Each row is a point on a landscape with many valleys, with its height.
A ball rolls from a point to whichever of its 2 nearest points has the largest drop for the distance, and stops where none of them is lower. Distance is the straight distance between rows; heights are no part of it.
J_227 (h 181): [178 149 113 136 125 108 102 104 131 173 121 115 149 170 109 117 159 103
  91  91 121  69 121  99 101 105]
J_816 (h 365): [134  74  87 114 178 150 180 125 124 147 107 143 178 170 136 130  70 108
 198 126 127 110 144 156 120  84]
J_622 (h 199): [188 155 157 159 119 163  99 104 140 102 169 141 161 151 106 143 121 122
 135 152  85 116 125 150 135 127]
J_400 (h 110): [195 159 132 155 114 121  78 106 127 171 136 104 185 171  87 141 168 100
  99  89 108 113 110  83 139 109]
J_22 (h 406): [ 28 114 157 152 111  71 120 146 117 189 111  90  62 109 142 120 142 159
 120 154 142 154 155 152 129 143]
J_709 (h 292): [ 87 162 164 153 133 108  83 108 110  97 162 110 114  86 136 182 158 142
 107 108  89 149 146 138 154 165]
J_45 (h 479): [175 160  99  87 116  87  77 131 108 155  48 113  75 129 100 125 113 133
  65 116 127 111 128 123 135 129]
J_273 (h 521): [114 101 134 101  98 103 122 139 105 162 125 151 143 115 150  82 104 127
 167  88 145  62 135  84 116  96]
J_892 (h 474): [175 158 122 138 126 120  87 114 168 117  96 121 148 190  74 153 117  78
  65 150 123 126 139 147  97 108]
J_56 (h 518): [153 152 123 151 135 145 185 177 169 128 108 143 148 193 130 128 108 104
 121 127 103  89 106 168  69  79]
J_378 (h 429): [ 58 111 160 158 132 114 128 165 138 126 124  92  78  83 169 174 176 158
  99 138 145 208 121 147 146 162]
J_852 (h 477): [101 103  70  91 158 142 159 130 136 122  77 133 112 142 109  91 106 124
 156 145 163 131 149 130 110 126]
J_186 (h 604): [205 185 160 143  68 113 117 120 114 152 130 139 166 164  52 118 153 172
 105  99 114  71 106  86 125 143]
J_859 (h 490): [145  97  80  76 130 118 151 125 110 146  65 146  91 130 119 101 108 132
 144 117 158  95 148 125 106 100]
J_240 (h 606): [156  43  73 147 148 148 156  61 112 125  99 147 150 177 117 121  88 116
 173 146 162 184 104 103 148 159]
J_801 (h 577): [ 78 112 100 116 170 155 184 126 149  78 127 104  84 105 156 145 103 163
 187 134 152 172 160 171  83 144]
J_662 (h 300): [161 104 141 166 134 156 138 114 133 135 223 129 165 145 187  93 135 125
 123  99 146 109  93  96 162 128]
J_206 (h 579): [111  70  79 123 179 153 171 109 130 101  92 117 136 168  85 120 108 150
 172 174 155 214 115 131 129 194]
J_420 (h 517): [183 163 146 154 142 122 100 101 139 118 142 118 212 159  69 174 152  96
  84 137  88 155 123 131 159 116]
J_331 (h 615): [ 73  94 143 102 144 100 148 138 124 127 152 145 133  73 176 133 111 124
 164 119 153 121 163 151 126 104]
J_681 (h 630): [ 87  78 170 123 125 105 131 122 110 126 190 139 131 101 183 129  80 113
 167 128 155  97 147 115 144 114]
J_624 (h 360): [132 172 149 158 100 125 110  70 129 164 195 124 167 154 114 106 166 140
 132  79  90 107 129  77 131 117]
J_454 (h 312): [174 173 170 175 124 143 133  98 144 153 188 109 181 167 100 128 155 133
 123 114  86  93 129 100 124 106]
J_615 (h 624): [115 102 125 111 149 144 119  91 115 121 136 112 128  94 142 120  81 107
 145 179 158 137 185 147 127 109]
J_195 (h 585): [179 190 156 140  78 130 110 171 135 158 130 134 179 156  78 119 187 151
  97  99  93  98  66 111 119 135]
J_299 (h 558): [139 172 175 159 136 167 148 146 145 132 174 148 134 139 157 144 161 131
 145 106  97  89 122 132  91 112]
J_374 (h 297): [158 123 130 140 158 152 127  89 129 134 163 124 168 146 156 113 109  93
 130 142 145  85 138 127 130  93]
J_883 (h 454): [ 82  93 167 169 101 111 144 159 157 119 173 106  62  73 173 186 139 169
  76 133 153 200 132 128 165 164]
J_232 (h 508): [217 117  73 105  88 123  99 107 100 129  54 122  91 186 113 139 120 130
  94 163 140 100 122 120 122  83]
J_763 (h 464): [ 96 107  84  99 154 133 137 139 155 128  64 100  95 113 113  80 137 142
 104 159 169 157 155 122 115 141]
J_871 (h 662): [114  99 160 139 108 118 127 110 136 127 199 130 130 105 180 114 124 122
 112 132 153 151 119  99 177 159]
J_461 (h 243): [ 84 159  82  91 162 146 131 165 122 122  85 133  84 138 128 104 132 119
 110 114 132 115 128 157 103 112]
J_691 (h 240): [ 73  94 131 129 131 159 183 153 134 107 135 149  92  99 178 120 135 136
 169 111 153 178 113 127  83 158]
J_970 (h 203): [109 138 109 110 165 159 135 170 120 123 137 147 119 133 162 125 122 106
 143 117 128 102 122 150 105 106]
J_41 (h 336): [171  95 106 138 167 151 162  97 133 143 118 147 156 168 144 126  92  91
 163 148 152  99 140 150 132  57]
J_297 (h 230): [186 146  96 112 116 121 128 142 120 157  93 133 114 181 133  97 128  98
  99  94 151  80 106 115 108  95]
J_837 (h 503): [143 153 102 105 129 161 147 168 159 104  96 154 121 159 106 118  99  85
 139 144 109  87 120 177  87  90]
J_211 (h 437): [141 113  89 121 121 166 151 150 139 111  73 156 133 134  97  93 112 130
 162 161 124 135  96 146 122 154]
J_745 (h 553): [111 102 114 140 149 160 155 139 155  90 128 115 104  89 139 118 128 151
 139 166 138 195 130 148 133 168]
J_104 (h 345): [109 150 157 150 137  85  83 125  96 100 154 115 163  65 130 186 170 139
 104 131 110 181 120 111 181 158]
J_179 (h 394): [ 79 135 173 159 132  90  99 150 117 135 140 106 120  63 158 172 193 158
 118 131 118 185 107 136 173 164]
J_635 (h 536): [155 177 155 163 134 166 160 178 163 134 131 141 150 169 139 120 165 101
 114 108 100  85 101 166  69 118]
J_696 (h 522): [229 123  96 116  84 126  98 126 137 153  69 142 130 176  90 120 141 126
 107 143 113  81 102 117 113 104]
J_376 (h 430): [ 59 130 127 117 120  90  96 135 121 185  74  89  81 109 117  98 150 144
  91 154 139 151 131 148 139 132]
J_918 (h 627): [130  75 102 114 134 132 128  64 131 132 121 121 125 120 145 100  92 106
 158 164 178 143 150 115 140 125]
J_869 (h 356): [156 134 133 141 144 137 111 107 125 146 193  99 169 144 151 110 188 115
 100  92 145 115  98  95 169 121]
J_654 (h 416): [121 112 103 137 127 181 175 155 138  95 111 181 138 116 133 100 119 134
 207 152 106 142 105 132 101 151]
J_917 (h 255): [153 155 174 154  91 144  91  86 143  93 179 138 148 127 117 150 116 136
 151 170  77 119 152 118 149 162]
J_877 (h 496): [109 105 163 162  89 161 169 135 166  61 149 127  92  78 162 176 119 175
 146 174 140 161 136 122 157 185]
J_849 (h 483): [ 92 163 149 120 115  95  82 115  96 155  86 109 114  98  79 134 120 124
 118 145  92 122 157 134 124 140]
J_292 (h 244): [128 108 123 131 125 155 165 121 134 108 193 151 131 127 183  96 127 112
 148  93 147 114 102 116 122 143]
J_999 (h 403): [111 153 141 134  92  85  93  58  92 149 167 132 154 116 103 118 134 135
 144  87 107 104 154  80 134 122]
J_805 (h 542): [155 179 143 135 103 110  99 135 141 111 138 142 197 126  55 166 187 126
 103 116  82 166 117 119 151 138]
J_187 (h 462): [111 147 140  99 117  85  79 100  95 162 104 137 116 104  86 125 110  99
 149 157 115  94 187 110 116 108]
J_608 (h 494): [202 152  90  98  88  90  67 101  90 150  81 115  98 155 104 121 140 129
  84 128 141  95 131  98 127 115]
J_986 (h 303): [108 127 176 151  89 116 107  94 131 104 180 135 126  95 144 127 105 136
 163 164 110 121 155 105 155 150]
J_903 (h 564): [149 165 154 137 102 139  97 146 134 124 165 140 174 143  90 143 181 150
 122 119 102 127  84 102 135 145]
J_13 (h 378): [ 34 114 192 173 102  90 115 148 113 160 129 115  65  84 167 153 135 163
 136 128 122 157 132 148 126 145]
J_418 (h 256): [190 156 173 181 122 162 147  88 162 128 172 118 188 167 132 152 126 102
 117 141  92 112 136 141 125 114]
J_388 (h 504): [ 91  82 116  88 121  87 135 144 103 166  81 145 115 102 130  88 106 135
 139 113 153  93 146 110 110 106]
J_260 (h 253): [158 165 124 114 102 100  77 171  87 151 137 121 157 123  90 138 197 144
  89  87 107 120  76  93 172 131]
J_912 (h 566): [126 105  83 130 162 170 147 122 135  99 113 124 132 142 129 116 108 130
 150 156 151 193 128 140 140 152]
J_464 (h 428): [140 145 120 128 159 116  77 118 116 101 154  93 142 115 106 176 146  94
  74 129 102 187 141 150 159 133]
J_158 (h 675): [124  75 162 144  89 131 150 120 147 109 178 131 129 102 161 110  78 110
 148 163 159 153 130 103 162 144]
J_994 (h 541): [100 131 168 107  97 110 147 135 126 152 159 171 144 112 146 106 128 126
 163 104 139  58 110 115 142 105]
J_858 (h 515): [139  97 156 165  90 151 153 158 143  71 153 150 123 101 170 163 138 165
 129 167 133 185  95 113 180 178]
J_756 (h 589): [ 78 108  90  86 201 169 184 145 135  90 142 121 110 126 156 125 101 125
 167 128 151 134 158 163  92 100]
J_979 (h 404): [138 144 120 157 136 118  93  96 126 117 222  88 163 131 146 150 151 114
  82 115 127 127 133 111 176 137]
J_159 (h 232): [115 172 156 125 135 108 122 129 129 128 143 128 142 134 102 149 128  91
 127 110  94 101 155 155  82  90]
J_90 (h 613): [ 89  93 118  70 167 113 124 107 127 140 101 110 113 110 126 125 108 121
 151 167 155 125 197 158 113  88]
J_821 (h 489): [173 151 110 135 146 148 126 149 175 115  85 135 134 194  80 123  96  78
 113 142 123 127 119 156 100  95]
J_457 (h 593): [148  58  83 118 155 163 162  85 117 114  88 134 164 153 107 123 118 135
 162 173 167 210  92 119 190 179]
J_947 (h 136): [126  64 132 165 120 160 216 122 118  80 189 159 120 118 173 139  61 155
 164 122 156 153 132 123 142 171]
J_740 (h 436): [119 131 141 107 104  70  80  88  79 187 129 113 138 121 101 112 123 127
 129 102 115  77 158 109 124 115]
J_829 (h 392): [135  99 105 112 164 169 182 132 113 116 103 174 155 149 128 104  78 123
 204 134 126 127 117 137 106 124]
J_702 (h 190): [179 167 117 123  98  88  80 104  95 162 118 127 177 134  65 115 187 130
  87  87 100 121 105  78 155 137]
J_43 (h 307): [103 147 140 118 124 121  82 183  98 138 132 126 136  97 131 127 198 136
  85  78 113 135  77 109 155 137]
J_754 (h 449): [105 126  85  92 160 100  93 148 132 150  59  95  82 126  95  96 154 150
  71 156 150 162 149 141 135 111]
J_894 (h 601): [ 84  98 108  77 166 127 151 150 138 113 114 132 137 118 148 142 103 103
 179 134 157 126 162 149 119  77]
J_697 (h 455): [155 175 119 116 142 114  75 123 143 120 126 106 154 134  87 156 150  72
  71 134 110 146 152 126 123 115]
J_723 (h 344): [ 74 123 189 161 105 106 120 112 145 136 142 124  91  72 161 137 105 149
 162 159 122 148 148 131 122 148]
J_70 (h 452): [137 139  95  96 118 132 139 166 131 118  52 139  87 110  99 103  95 139
 131 157 121 123 123 147  97 141]
J_14 (h 465): [144 161 101  87 132 112 125 166 131 140  38 124  54 118  99 102  82 156
  80 128 132 107 141 133 117 116]
J_819 (h 193): [112  75 130 151 127 173 167 134 138  81 172 149 116 104 184 121 117 131
 155 117 141 157  98 121 129 168]
J_172 (h 306): [ 76 134 129 129 113 121  99 193  95 136  86 115  98  91 137 123 176 152
  77  94 120 144  79 146 135 153]
J_844 (h 567): [ 87 103 101 138 149 147 197 126 173  78 119  89 107 113 153 138 115 186
 157 183 152 205 156 170 107 162]
J_825 (h 495): [193 147 142 172 133 126  98  79 160 143 124 108 180 197  90 166 137  66
  86 146 106 131 137 132 140 103]
J_839 (h 317): [241 141  79  97 116 133 173 146 135 145  54 146  95 193 117 126  68 148
 129 110 141  72 118 129 106  79]
J_354 (h 561): [128 139 162 116 124 148 133 138 137 131 155 152 143 135 147 107 162 139
 171 106 126  62  96 121 112 133]
J_875 (h 647): [ 92 128 168 129 124 123 116  98 109 141 206 124 117 103 172 124 120 104
 124  99 153 105 127 109 146 137]
J_365 (h 273): [ 47  96 119 124 127 127 178 173 131 147 107 139  63  99 155 106 123 154
 153  96 143 163 127 134  91 164]
J_668 (h 235): [ 97 154 171 142 137 132 103 103 123  87 169 130 109 104 147 178 145 152
 146 129  83 100 135 144 109 146]
J_861 (h 537): [122  87 131 156 125 141 163 172 155  95 128 134 137  79 148 145 143 149
 155 164 150 229 104 122 163 179]
J_832 (h 393): [129 154 134 127 153 111  90 117 105 102 184  98 164  93 121 161 159 121
  65  89 123 167 120 115 186 144]
J_951 (h 617): [135  51  64 127 154 143 161  74 110 135 104 137 130 166 138 101  89 107
 188 146 182 142 140 109 130 122]
J_774 (h 254): [139 143 138 113 166 134 125 129 134 135 154 134 153 144 142 134 105  91
 134 121 118  72 152 157  95  78]
J_727 (h 265): [163 152  82  95 128 112 172 168 102 154  94 144  93 154 132  87 113 138
 112  66 146  54  99 123 122  97]
J_686 (h 294): [179 153  89  83 137 122 187 181 136 144  68 148  97 164 129 120  70 135
 118  76 130  62 131 124 102  66]
J_981 (h 502): [104 179 153  91  99 102  85 139  98 136  86 123  88 129  84 139 129 140
  80 109  72  98 144 162  97 132]
J_256 (h 272): [ 75 149 114  96 147 143 104 185 103 126  77 139  73 126 126 106 169 133
  75  97 125 122  97 167 114 142]
J_647 (h 476): [ 88 100 161 167 107 125 144 139 170 106 158 114  95  74 182 155 124 174
 123 174 145 200 140 134 137 186]
J_431 (h 166): [ 80 164 157 127 127 100  96  97 109 119 168 129 140 104 120 153 134 136
 145  99  65  93 165 136 111 107]

Where does a ball stop that starts at each point below?
J_232 | J_431
J_861 | J_431
J_354 | J_622
J_829 | J_431
J_849 | J_622
J_754 | J_622

Call two points neighbours if one is among the 2 nearest of the other. Go from one point of each pair to the other, from neighbour to neighbour, staying as low as possible. Name the highest point that can't be avoided.
J_819, J_832 | J_979
J_431, J_400 | J_43
J_431, J_970 | J_774
